Each row is a point on a landscape with many peaks, with its height.
From any point a climber steps to the highest of the 2 points nearest to it. It stops when none of these is higher. Distance is the straight distance between rows; heights are no part of it.
k_953 h=95: [  0, -27,  13,   6, -59, -24,  -1, -19, -29,  43,  53,   6, -90, -20,  15,
  45, -22,  -1, -19,  20,  33, -21, -28,  24]
k_589 h=403: [-32,   8, -23,  20,  -9,  -1, -15,  24, -19,  -8, -59,   9, -13,   5, -22,
 -13, -24, -16, -24,  -8,  18,  26,   1,  -8]
k_125 h=360: [-67,  -8, -59, -20, -16, -42, -10,   7,   6, -43,  -1,  50,  21,  26, -10,
   0,  60, -22, -29, -37,  20,  20,  34, -31]
k_28 h=642: [-29,   0,  19, -18,   2, -47, -26, -25,  86, -39,  59,  13,  14,   7,  28,
  -9,  72,  15,  30,  -4,  17, -36, -15,  -6]
k_957 h=389: [ -3,  31,  -8, -49, -22,  -7,  -5, -55,  12,  36, -19,  17, -17,  -3, -24,
  -4,   7,  45,  25,   4,  25, -40, -35,   2]
k_147 h=45: [-27,  -7,   9,   8,  29,  -5,  -4,  67,  34, -55,  -1,   9,  20, -15,  -8,
   9, -24, -53,  26,  -9,  30,   8,   5,  -9]
k_863 h=146: [-11,  14, -16,  14, -48, -11,   8, -54,   6,  30, -27,  -5, -12, -39,  -9,
 -16, -48,  70, -27,  32,  40,  -3,  -8, -20]
k_972 h=296: [-28, -26,  50,  16, -48,  -4,  19,  29, -17, -70,  18,  21,  16, -17,  13,
 -19,  -9, -26, -31, -23, -24,  20,  19,   2]
k_393 h=256: [ 30, -50, -26,   2,  -2,  38,  -5,  23, -27,  49, -21,  -7,  23, -37, -24,
 -40, -37, -30,  -1,  -5,  16,  -2,  35,   1]
k_42 h=592: [ 31,  17,  22,  13, -51, -12,  26,   8, -81, -26,   3,  -8, -17, -16,   9,
  11, -28,  16, -38,   8, -31,  67,  28,   0]
k_319 h=24: [-28, -75,   3,  19,   6,  15, -23,  71, -16, -56, -22,  -3,  13, -13, -22,
  -1,  -8, -51, -23, -28,  -6,   4,   2,  18]
k_162 h=568: [ 33, -15,  24, -16,  18,  -1, -30,   7,  38, -41,  14, -32,  48, -27,  -1,
  21,  38,  28,  25,  41,   1, -29, -20,   7]
k_487 h=557: [ -9,   2,  46,  19,  32, -32, -37, -36,  92, -34,  12,   3,  21, -11,  62,
 -20,  26,  15,  23,  14,   9, -37, -18, -17]
k_294 h=484: [-46,  33, -49,  -8,  12, -27, -30,  10,  18, -59, -18,  -7,   8,  13, -37,
 -32,  15,  28,  14, -24,  36,  15,  17,  -7]
k_381 h=291: [ 29,  -2,  22, -44,  39,  48, -22,  17,  10,  12, -20,   8,  39, -16, -46,
 -22, -16,  -2,  73, -22,  -9, -45,  -5,  25]
k_878 h=304: [  4, -13,  21,  16,   5,  14,  26, -49,  27,  47,  41,  13,  -6,  13,  68,
 -17,  47,  -9,   8, -24, -22, -33, -13,  -1]
k_63 h=265: [ 11,  65,  -4, -16,  31, -10, -24,  -9,   0, -22,  -9, -18, -16,  11, -48,
 -26, -35,  41,  53, -28,  20,  -5,  13,  32]
k_959 h=180: [ 37, -55, -15, -17,  21,  52,  19,  17,   4,  42,  10, -11,   4, -32, -36,
  11, -40,  12,  30,  17,   7, -60, -30,  38]
k_586 h=594: [-14,  20,  36,  34, -26,  -4, -40, -19, -25, -83,  -8, -39,  30, -22,  11,
 -62, -25,  45,   0,  -7,   8,  19,  -3, -12]
k_33 h=499: [ 27,  48, -48, -43,  -5,  -8, -27,  29, -37,  37,   1,  18, -25,  35, -58,
 -12,   0, -25,  55, -29,  45,  13,   2,   3]
k_299 h=128: [-33,  -5,  18,  30, -41, -24,  -3, -60,  16,  12, -21,   4, -23, -35,  33,
   4, -40,  35, -36,  27,  29,  -5, -34, -24]
k_901 h=530: [ 29,  -7,  16,  -7, -47,  16,  41,  33, -65, -13, -50,  -8,  -3, -21, -18,
   2, -13,  17, -42,  16, -54,  49,   3,   8]
k_270 h=363: [ -4, -59, -34,  41,  38,  11, -13,  -9,   0,  24,  37, -23, -36,  20,  26,
  39,  13, -10, -17,  -3,  -1, -25, -21,  30]
k_421 h=161: [  0,  32,  13, -11,   4,  -9, -71,  13, -33, -17, -23, -25,  61,  38,   1,
 -32,  30, -64,   7, -32,   5,  27,   8, -39]
k_857 h=467: [ 35, -12, -33, -21,  29,  50,  15,  21,  23,  12,  86,   5,  -7, -22,  -3,
  34,  27,  40,  22,  23,  19, -74, -48,  16]
k_532 h=371: [-19,  -3,  51, -43, -36, -20, -13,   4,   0, -15,   6,  -8, -13,   3,  -6,
  15,  19, -13,   2,  -9,   3, -20, -62,  14]
k_221 h=269: [ 53,  17,  69, -23, -15,  30,  18,  -5, -31,  66,  21,  19, -41,  -7,   3,
 -19, -23, -34,  34, -12, -31, -27,  27,  35]
k_480 h=443: [ -9, -22,  21,  46,  41,  -7,   9,  -7,  41, -24, -11, -14,  15, -14,  47,
  35, -14,  -9, -17,  30, -18,   7,   3, -15]
k_859 h=224: [-29,  11,   7, -43, -29,  -2,  15,  28,  12, -51, -39,   4,  43,  -2, -23,
 -23,  45,   9,  -7,  -3, -21,  20,  -9, -22]
k_656 h=327: [  9, -11,  -1, -20, -19,   6,  21,   0, -49,  48, -12,   2,   1,  15,  27,
  21,  16, -61, -27,  11, -18,  32,  -3, -20]
k_39 h=258: [-43,  31,   3,  -6, -12,  -9,  48,  27,  13, -81, -32,  43,  17,   1,  -1,
 -24,  11,  -4,  -8, -15, -18,  27,  30, -18]
k_930 h=199: [-24, -56, -20,  35,   2,  -2,  16, -50,  31,  18, -39, -15,  15, -25,  29,
  -2,  -1,  37, -35,  -2, -13,   2,  11,  -7]
k_49 h=133: [ -8,  17,  24, -11, -10, -18, -35, -20,  -6,  -7, -14, -19,  53,  24,  34,
  -3,  53, -40, -18,   1, -14,  25,   0, -45]
k_469 h=270: [-57,   4,  56,   4, -60, -32,  28,   3,  15, -65,  10,  50,   6,  12,  24,
 -13,  26, -34, -44, -27, -35,  18,   1, -16]
k_369 h=429: [-46, -49,  15,  65,  14, -15, -27,  -8,  18, -43,   1, -10, -36, -12,  22,
 -25, -28,  -9, -24, -44,  10,   5,  30,  31]
k_590 h=221: [ 26,  -9, -19,  18,  45,  25, -14,  19,  -3,  19, -13, -24, -16,  -9, -52,
 -38, -67,   5,  28, -24,  15, -14,  42,  49]
k_518 h=266: [-60,  -5, -62,   4,  -5, -37, -15, -57,  34,   1, -31,  13,   7,  13,   8,
 -19,  47,  33, -27, -20,  20,  15,  20, -28]
k_380 h=412: [ 11, -25, -11, -29,  -8,  17,  48, -12,  23,  20,  50,  14,  26, -38,  13,
 -28,  -2,   2,  28,  10,  15, -16,  13,  -6]
k_524 h=419: [ 22, -62, -11,   8, -24,  -8,  -3, -25, -42,   6, -31, -34,  34,  -4,  -2,
 -14,  45,  36, -60, -22, -62,  47,  15,   4]
k_271 h=196: [ 40,  60, -27, -19,  44,  -1,  33,  48,  22, -25,  -5, -25,  39,   6, -24,
  37,   1,  14,  42,  46,   0,  38,  26,  -8]
k_267 h=323: [-23,   5, -68,  37,  10,  11, -25, -15,  11,  43,  29,   1,   8,  28,  15,
  38, -12,  20, -21,  52,  65, -35, -44, -47]
k_335 h=345: [ 19,   7,  14, -40,  -6,  17, -20, -42,   6,  23,  31,  23, -14, -26, -24,
  14, -26,  67,  57,   6,  16, -64, -45,  27]
k_228 h=165: [ 41,  57, -43,  -9, -14,  28,  42, -20, -56,  77,  14,   2,   7,  17,  31,
  27, -15, -10,  -6,  49,  14,  28, -19, -49]
k_812 h=531: [-14,  46,  33,  -8, -40, -27,  -7, -31, -10, -42,  -9, -18,  -1,  -9,   9,
 -23,  -4,  39,  -6,   0,   7,  23, -20, -12]
k_540 h=297: [ 37,  51,  27, -15,  22,   2, -34, -41, -26,  -4,  40,  -7,  -7,  10, -11,
   0, -24,  46,  65, -24,  -4, -12,   9,  32]
k_591 h=459: [-11,   7,  -3,  15,   8,  -9, -33, -13, -17,  24, -15, -15, -33,  18,   2,
  15, -33, -28,  -7,  -2,  29,  -3, -20,   6]
k_982 h=272: [ -6,  16, -27,  19, -36,   0,  58,   9,   5,  29,   3,  36,  17,  -7,  -9,
  41, -90,  23,  -7,  55,  59,  16,  -9, -48]
k_490 h=102: [-47,  24,  29,   7,   3, -38, -35,  -6,  10, -23,   5,  15,   6,  30,  53,
  26,  35, -68, -13,   9,  19,  13, -17, -47]
k_32 h=379: [  1, -10,  19, -52, -24,   9,  34,  16,  14,  14,  17,  12,  25, -16, -23,
 -47,  14, -32,  24, -21,   0,  -6,  21,   9]
k_835 h=182: [ 23, -30, -15,  56,  27,  53,  -4, -23,   0,  44,  27, -17,  26, -18,  61,
   6, -19,  -9, -18,  29,  13, -34, -22, -32]
k_203 h=448: [  1,  36, -36, -31, -12, -26, -29,  25, -41,  10,  30,  12, -13,  34, -37,
 -47,  20, -40,  29, -48,  39,  33,  46,   6]
k_825 h=158: [ 79,  -1,   7, -15,  30,  25,  30, -10, -45,  38,  34, -29, -32,   0, -18,
   7, -22,  22,  33, -11, -44,   1,  27,  63]
k_506 h=370: [-57, -37, -69,  33,   2,  -6,  11, -21,  45,  37,  12,  23,  -2,  13, -11,
  23, -39,  32, -23,  34,  69, -31, -12, -20]
k_150 h=227: [  7,   1, -23,  -3, -15,  14,  31,   2, -33,  47,  79,  22, -42,   1,  27,
  12,  -4, -41,  10,   9,  36,  -2,   0,   2]
k_154 h=138: [ 74,  16, -45, -14,  48,  34,   3, -13, -51,  52,  24, -21, -14,  22, -39,
  20, -18,  43,  33,   1, -27,  -3,   5,  43]
k_18 h=58: [-10,  18,   8,  13,  35, -10, -20,  43,  61, -43, -13,   4,  40, -20,   0,
   7, -35, -18,  31,  35,  47,  -6, -14, -33]
k_240 h=157: [-42,  41,   3, -12,  -9, -17, -27, -31,  19, -32, -98, -20,   3,   8,  -7,
 -12,  25,  47, -25,  16,  -8,  -1, -54, -26]
k_195 h=254: [  3,  25, -27,  -2,  49, -14,  42,  30,  19, -39, -12, -10,   9,  10, -15,
  37,  -2,   6,   3,  11, -26,  43,  44,   7]
k_411 h=109: [ -9, -34,  22,   1, -61, -21,  13, -25,  -7,  10,  34,   6, -40, -49,  13,
  33, -42,  29, -21,  32,  39, -20, -45,   2]
k_261 h=505: [  5,   9,  14,  -2, -35, -20,  -2,  16, -25, -41,  37, -20,  -3,  25, -33,
 -74,  33,  13, -12, -53, -53,  43,  53,  42]
k_705 h=218: [ 12,  -6,  14,  27,  21,  29,  33,  -8,   5,  29, -40, -10,  30, -31,  27,
 -15, -65, -31,  -9,  26,  -1,  17,  17, -24]
k_884 h=380: [  8, -19,  22,  13,  23,  -6,  22,  25,  17, -41,   9,   7,  27,  -5,  42,
  61,  27, -38, -19,  30, -36,  24,  24, -12]
k_284 h=273: [-13,   0, -18,   0, -30,   1,  88,  46,  -4,  -6, -30,  67, -55, -18, -25,
 -10, -21,  -8, -30,  -9, -23,  14,  70,  12]
k_277 h=82: [ 30, -12,  19,  -3, -29,   3, -16,  -9, -31,  56,  41,   5, -76, -21, -12,
  24, -41,   5,  17,  10,  25, -53, -22,  40]
k_858 h=217: [ 36,  40,  15,  13,  26,  23, -32, -21,  -7,  16,  20, -17, -21,  25,  45,
  69,  37,  18, -12,  47,  -8, -40, -75, -10]
k_478 h=278: [  0,  25,  12,  -9,  16,  47,  -9, -48,  29,  60,  43,  51,  -3,  26,  55,
  -7,  74,  18,  13, -42, -25, -60, -32, -12]
k_985 h=446: [-14, -12, -37, -41,  -6,  11,  -1, -23,  22,  62, -52,  15, -30,  -3, -43,
 -27,  18,  12,   6,  -9,  13, -38,  -7,  18]
k_214 h=257: [ -5,   5,  -4, -19,   4,  33, -22, -75,  24,  64,  24,  46,  19,  24,  16,
 -30,  66,  45,  47, -45, -30, -50,  -1,   7]
k_989 h=310: [-64,  -7, -59,  -2, -39, -31, -20, -16,  -4, -44, -24,  36,   6,  20, -20,
 -52,  58,  35, -35, -34,   5,  25,  31, -16]
k_26 h=502: [ -8, -22,   7,  45,  52, -13, -34,  -7,  67, -40,  17, -14,  27, -11,  46,
   1,  21,  -9,  11,  18,  14, -11,  17,  -8]
k_92 h=400: [ 21, -11, -29, -52,   5, -23,  13,  18,  -9, -35,  37, -32,  30,   8, -44,
  -3,  54,  36,  14, -23, -28,  29,  29,  27]
k_682 h=271: [ 24, -19,  22, -18,   6,  46, -30,  -5,  -6,  44, -44,   6,  22, -26, -31,
 -46, -34, -15,  29, -19,   2, -43,   8,  16]
k_22 h=65: [ 21,  14, -33,  18,  -6, -25, -28,  58, -73, -53,   3, -24,   8,  21, -34,
  59, -26,   2, -15,  -5,  11,  63, -11,  -8]
k_910 h=438: [  3, -48, -23,  36,  -8, -29, -40, -23, -60, -17, -27, -28,  -1,  10,   5,
  13,  26,  23, -72, -21, -35,  51,   2,   4]
k_368 h=660: [ 15,   4,  41,  30, -63, -12,  -2,  22, -80, -30,   2,  -3, -22,  11,   4,
 -38,   6,  -9, -47, -12, -60,  60,  39,   9]
k_699 h=179: [ 47, -11, -13, -14,  10,  -1,  25,  21, -36,   5,  15, -33, -37, -11, -50,
 -13, -20,  30,   8, -19, -26,  29,  43,  62]
k_362 h=411: [-49, -26, -49,  28,  25,   9,  -6, -15,  50,  34, -49,   9,  26,   6,  -6,
   3, -26,  -8, -24,  27,  43, -22,  -7, -34]
k_578 h=267: [ 26, -12,  66, -63,  -8,  32, -26,   5,  -4,   6,   8,   6,  39,  -6, -38,
   1,  12,  -5,  43, -23, -42, -46, -36,  35]
k_139 h=209: [-31,  -5, -16, -10,   8, -10,  43,  -1,  26,  11,  82,  40, -42,  11,  36,
   4,  21, -44,  20,  -8,  29, -13,   4,   6]
k_683 h=230: [-40, -21, -22,  -3,   5, -23,   2, -38,  52, -27, -38, -16,  20, -10,   3,
 -16,  48,  56, -22, -10, -12,   0,   6,  -9]
k_557 h=237: [-44,  -8,  64,  -6, -21, -38,  31,   6,  36, -33,  26,  32,   8,  25,  41,
  26,  43, -72, -34, -17, -47,  18,  -2, -11]
k_672 h=251: [ 15,   7, -21,   6, -24,  21,  61,  61, -34,   9, -35,  38,  -7, -24, -24,
 -21, -44, -27, -13,  -7, -10,  45,  67,  -9]
k_786 h=223: [ 26,  11,  78,  18, -21,  26, -39,   8, -36,  18, -50, -15, -49, -28, -13,
 -36, -56, -10,   3, -11, -10, -32,  -4,  25]
k_719 h=245: [  1,   0, -16,   0, -40,   0,  38,  15, -17,  41,  32,  30, -26, -22,   2,
  27, -50, -24,   7,  28,  49,   8,  -9, -17]
k_141 h=556: [ 21, -13, -62, -31, -18,  11, -18,  38, -26,  51,   3,  13, -17,  10, -61,
   8, -10, -19,  34,  -7,  58, -10, -22,   3]
k_897 h=413: [  8,  33,  14, -39, -39, -10,   6,  31, -18,  17,  39,  19, -19,   4, -37,
 -63,   6, -40,  29, -42,  18,  11,  58,  16]
k_571 h=35: [-29, -33,  18, -14,  10,   3,   1,  89,   8, -69,   4,   8,  15,  -1, -30,
  -8,   9, -60,  14, -38,   0,  12,  11,  17]
k_903 h=506: [ 59, -11,  -6, -14,  26,  39,  -7,  18,  37, -17,  61,  -9,  39, -37,   2,
  25,  39,  50,  34,  48,   9, -58, -27,  14]
k_832 h=398: [-33, -80, -23,  66,  29, -14, -22,  -4,  15, -21,  34, -19, -29,  -4,  13,
  33, -31,  -4, -28, -21,  17,  -9,  11,  37]
k_838 h=313: [ 36,  15,  29, -15,  27,  21,  -4, -29,  -1,  19,  -3, -20,  -2,   7,  19,
  31,   9,  14,  23,  21, -27, -32, -43,   9]
k_327 h=292: [ 38,   7,  55, -29, -33,  16,  37,   4, -39,  53, -17,  -6, -20,  -8,   9,
  -5,  -9, -43,  -7,   4, -36,  17,   4,  11]
k_906 h=114: [ 67,   7, -54, -15,  25,  10,   4,  29, -62,  44,  10, -32,  -9,  26, -53,
  41, -30,  15,  15,  19,  -2,  20, -21,  25]
k_53 h=197: [ 16,   0,  11,  67,  39,  38,   2,  -9,  12,  37,   1, -18,  30,  -5,  48,
   6, -77, -22,  -9,  54,  24, -14, -18, -39]
k_12 h=200: [-34, -28,  29, -12, -13, -22,  63,  -9,  60, -10,  34,  61,  10,  -6,  68,
  29,  48, -44, -20,  14, -26,  -2,  -2, -35]
k_439 h=455: [ -1,   6,   0, -36, -29, -14, -13,  39, -14, -56,  36, -23,  56,  16, -52,
 -52,  45,  -4,   9, -45, -29,  29,  23,  14]
k_256 h=444: [-37,  11,  32, -35,  -5, -39,   3, -30,  28,   3,   7,   6, -56,  32,  22,
  29,  41, -16,  -1,  -6,  -1, -15, -51,  16]
k_663 h=364: [  9, -16,   0, -25, -50,  -8, -18,  29, -64,  34,   8,   7,   5,  17, -11,
 -10,  26, -65, -20, -19,   1,  32,   6,  -8]
k_757 h=290: [-12,  12,  37,  11,  41,  -8,   6,  10,  17, -42, -54, -37, -26,   8,  -1,
  21, -14,   6, -16,   1, -38,  15, -18,  27]
k_210 h=205: [ 46, -41,   4,  10,   8,  25,  -7,  -4, -14,  51,  13, -13, -41, -36, -31,
 -38, -44,  18,  17, -22,  -6, -36,  55,  52]
k_351 h=181: [-17,  12,   5,  -1,   6,  14, -53,  15,  -9, -42, -50, -26,  64,   8, -15,
 -75,  14, -22,   6, -34,   2,  12,  19, -22]
k_441 h=325: [  6,  18,  22, -14,  17, -24,  49,  39,  -7, -54,  41,  15,  29,  20,  26,
  44,  33, -56,  -1,  -6, -44,  52,  59, -10]
k_395 h=170: [ 21,  27, -29,  11, -10,   7,  29, -36,  -9,  40, -27, -24,  30, -19, -13,
  -6, -58,  57, -11,  36,  18,  23,  14, -27]
k_610 h=527: [ -4,  -7,   6,  21,  -7, -28, -42, -28, -49,   0,   6, -29, -26,  24,  23,
  17,   4, -17, -30, -15,   0,  32,  -7,   6]
k_918 h=75: [-26,  38,  12,  30,  22, -22, -37,  12,  26, -35, -22,   3,  29,   3,  34,
  20, -21, -41,   5,  28,  41,  17,  -9, -54]
k_821 h=470: [ 10, -45,  16, -20, -40,  -3,  17,  14, -49, -25, -30, -19,  27,  -1,  -8,
  18,  40,  11, -62,  -6, -72,  41,  -8,   5]
k_43 h=577: [  3,  -6,  46,  14, -38, -12,  16,  29, -43, -50,   8, -23, -41,  28, -21,
 -33,  26,  11, -31, -28, -87,  48,  23,  59]
k_116 h=274: [ 39,  -1,  66, -48,  13,  28, -16,  -4,  15,   4,  27,   4,  20,   8,   4,
  31,  46,   4,  38,  12, -52, -60, -55,  21]
k_911 h=439: [ 28, -30, -20, -21,   3,  53,  25, -10,  12,  34,  88,  16,  14, -25,  25,
  -5,  35,  21,  18,  -4,  14, -62, -21,  -5]
k_420 h=309: [ -3,  15,  39,  34,  74, -25, -15, -21,  58, -32, -44, -48, -35,  26,  25,
  37,  20,  19,  -4,   7, -46,  -1, -12,  39]
k_36 h=430: [ 31,  16,  37,   7, -24, -23, -63, -59, -31, -18,  22, -49,  50,  -3,  43,
  24,  22,  37,  -3,  27,   7,  -2, -33, -41]
k_687 h=307: [ 22,  25, -14,  33,  49,  15, -26, -38,   8,  40, -31, -39, -25,  49,  34,
  72,  34,  25, -28,  51, -27, -26, -59,  -5]
k_796 h=356: [-30,   6, -36,  42, -26,  -1,  -9,  29, -24,  27, -89,  27, -68,   9, -31,
 -39, -15,  13, -51,  13, -16,  11,  22, -11]
k_339 h=540: [-30,  18,  32, -33,   9, -45, -23, -20,  51, -21,  47,   3, -22,  43,  18,
  18,  76, -17,  22, -14,  -8, -31, -34,  13]
k_187 h=194: [ 27,  53,  -4,   2,  13,  26,  21,  -4,  -2,  37, -58, -14,  42, -13, -13,
 -27, -65,  -4,  21,  22,  21,  18,   9, -38]
k_155 h=324: [-31, -21,  63,  10, -38, -14,  -3,  -3,  -8, -24, -10,   0, -28, -17,  23,
  -4, -10, -22, -36, -11,  -9,   5, -24,   9]
k_400 h=185: [-31, -20, -31,  -9,   4,  -9,  62,   7,  37,  -2,  77,  56, -10,   6,  52,
  38,  61, -26,  -7,  11,   6,  -6,   7, -24]
k_558 h=192: [ 39, -53, -16,  -2,  26,  53,  -5, -22,  -8,  52,  32,   0,  -9, -16,  -8,
 -13,  -4,  16,  33, -22, -12, -53,   4,  46]
k_609 h=201: [  2,  26,  49,  17, -29, -14, -26,  12, -28,   8,   2,  -8, -86, -12, -13,
 -34, -38,  -5,  -1, -18,  10, -13,  22,  26]
k_966 h=88: [ 31,  -2, -30,   2,   6, -10, -28,  49, -60,   9, -18, -30, -19,  30, -40,
  51, -26, -18,  -5,   1,   9,  41, -36,  12]
k_298 h=286: [-28,  19,  12, -22, -16, -16,  58,  33,   4, -44,   1,  51,  36,  10,   4,
 -12,  21, -52, -12, -32, -25,  43,  56, -25]
k_146 h=318: [-44,   8, -40,  18,  -9, -25,  58, -11,  47,  15,  18,  50,  -2,   4,   2,
  52, -57,  40, -18,  53,  56, -10, -12, -38]
k_274 h=546: [ -32,   18,   -5,   14,   -9,  -17,  -28,   21,    6, -112,    2,  -19,
   29,  -19,  -18,  -40,   -4,   51,   16,   -5,   20,   16,    7,  -11]
k_574 h=493: [ 41,   0,  49,  18,   6,  -6, -54, -27,  22, -34,   1, -37,  50, -17,  44,
  30,  33,  24,   3,  54,  -6, -17, -29, -17]
k_46 h=241: [  0,   9, -12,  12,  53,   6, -40,  -7,  29, -23,  -9, -30,   6,  -5, -41,
 -25, -45,  37,  42, -23,  25, -32,  13,  31]
k_72 h=239: [ 30, -20, -34,   1,  -6,  35,  37,  66, -20,  45, -28,  10,   5, -20, -43,
  -9, -57, -46,  11,   0,  21,  31,  31,   0]
k_410 h=198: [-49,  -2,  -9, -16, -11,  11, -14,  35,  12, -51, -63,  12,  63,   8, -20,
 -63,  42, -25,  -9, -20, -13,  19,  13, -34]
k_135 h=367: [ 20,  44,  36, -31,  23,  -8,  19, -14,  -1,  -3, -22, -26, -13,  14,   1,
   7,   3,   1,  18,  -2, -28,  11,  -9,  16]
k_379 h=195: [-51,   8,  -2, -11, -18, -16,  12, -57,  55, -13, -74,  -1, -15, -18,  -7,
 -34,  19,  73, -22,   1,  -7, -16, -31,  -3]
k_482 h=178: [-18, -57, -36,  59,  16,  17,  15, -35,   4,  47, -12,  -1,   5,  -4,  49,
  20, -19, -23, -43,  17,   0,   2,   8, -23]
k_503 h=442: [  8,  90,  17, -20,  -2, -23,  17, -11, -19, -22, -33, -24,  -8,  15,  -5,
   5, -17,  25,  12,   8,  -4,  44,  -8, -10]
k_392 h=417: [-50,   2, -75,   7,  17, -34,  -3,  13,  16, -45, -11,  30,  15,  16, -23,
  18,   9,   4, -18, -18,  31,  18,  39, -22]
k_843 h=458: [-48, -14,  11,  32,  29, -19, -44,  -6,  32, -53,   4, -20,   4,  -7,  10,
 -34,  -8, -11,   6, -34,  27,  -3,  17,   3]
k_561 h=235: [ -9, -16,  -1,  41,  -8,  26,  47,  21,   0,   6, -41,  31,   8, -40,   6,
 -28, -71, -30, -32,  -2,   5,  25,  60, -16]
k_19 h=166: [ 49, -32,   0,  -8,  -4,  44,   1,  34, -15,  23, -21, -35,  38, -39, -41,
  18, -67,   9,  27,  27,  20, -22, -41,   7]
k_93 h=462: [  9,  22,  12,  40,  62, -15, -49, -38,  24,  -2, -46, -57, -27,  40,  17,
  59,   4,  30, -12,  30, -26, -20, -43,  17]
k_131 h=330: [ 12, -11, -43, -16,  41, -30,  38,   8,  18, -35,  38, -23,  -9,  17, -11,
  43,  50,  37,   8,  -6, -36,  35,  43,  33]
k_308 h=404: [  8, -19, -35,  -9,   4, -19, -12,  31, -54,  13,  44,   6, -20,  24, -15,
  -4,  13, -58,   2, -31,  12,  42,  39,  19]
k_430 h=247: [ 39,  27,  97,  -2,   4,  22,  -9, -22, -19,  31, -27,  -1, -41,  -7,   4,
 -29, -39, -12,  23, -27, -44, -19,  16,  40]
k_159 h=312: [-26,   6, -62,   1, -22,  -6,  41,  45,  -6,  17, -73,  65, -56,   7, -52,
 -24,   2,   3, -35,  -5, -14,  20,  47,   2]
k_883 h=494: [-13,  13,  12,  20,  54,   1,  23, -32,  93,   8,   1,  25,   4,  -7,  66,
 -29,   2,  -6,  21,  19,   5, -33,  -6, -27]
k_69 h=203: [ 30,  74, -35, -16, -14,   4,  25,   5, -27,  38,   5,  -1,  25,  19,  15,
  53,  -3,  -1,  17,  60,  31,  28, -41, -63]
k_877 h=331: [ -6, -47, -25,  20,  30,  12,  28, -16,  18,  36,  35,  -3, -26,  25,  48,
  11,  62, -22,  -9, -22, -26, -15,  -2,  21]
k_849 h=451: [-38, -15, -27,  19,  39,   7,   4, -44,  69,  32, -28,  13,  18,  -1,  36,
 -29,  17, -12,   6,   3,  19, -29,   3, -32]
k_148 h=320: [ 16,  30,  32, -18,  29,  27, -54, -23,  -6,   9,  33,  25,  -2, -10, -23,
   5, -43,  37,  81, -13,   8, -45, -22,  28]
k_94 h=498: [  4, -46, -20, -40, -45,  12, -19,  14, -11,  52, -11,  15, -17, -27, -46,
 -26,   7,  -5,   5, -12,  30, -42, -12,  13]
k_600 h=261: [ 12,  54, -45,  20,   1,  24,  15,  21,   8,  33,  36,  11,  20,  19,  29,
  60,   1,  10, -15,  77,  55,  -7, -49, -64]

Where does a climber stop that starts at each point below?
k_482 -> k_586
k_379 -> k_586
k_240 -> k_586
k_12 -> k_28

Call two points neighbours if one is among the 2 nearest of the other. Go from one point of each pair to the other, from neighbour to neighbour, staying as high as possible. Name the lowest point that can't be avoided.
k_610 / k_93 -> k_72
k_586 / k_381 -> k_578
k_610 / k_368 -> k_524
k_93 / k_586 -> k_757
k_162 / k_141 -> k_32
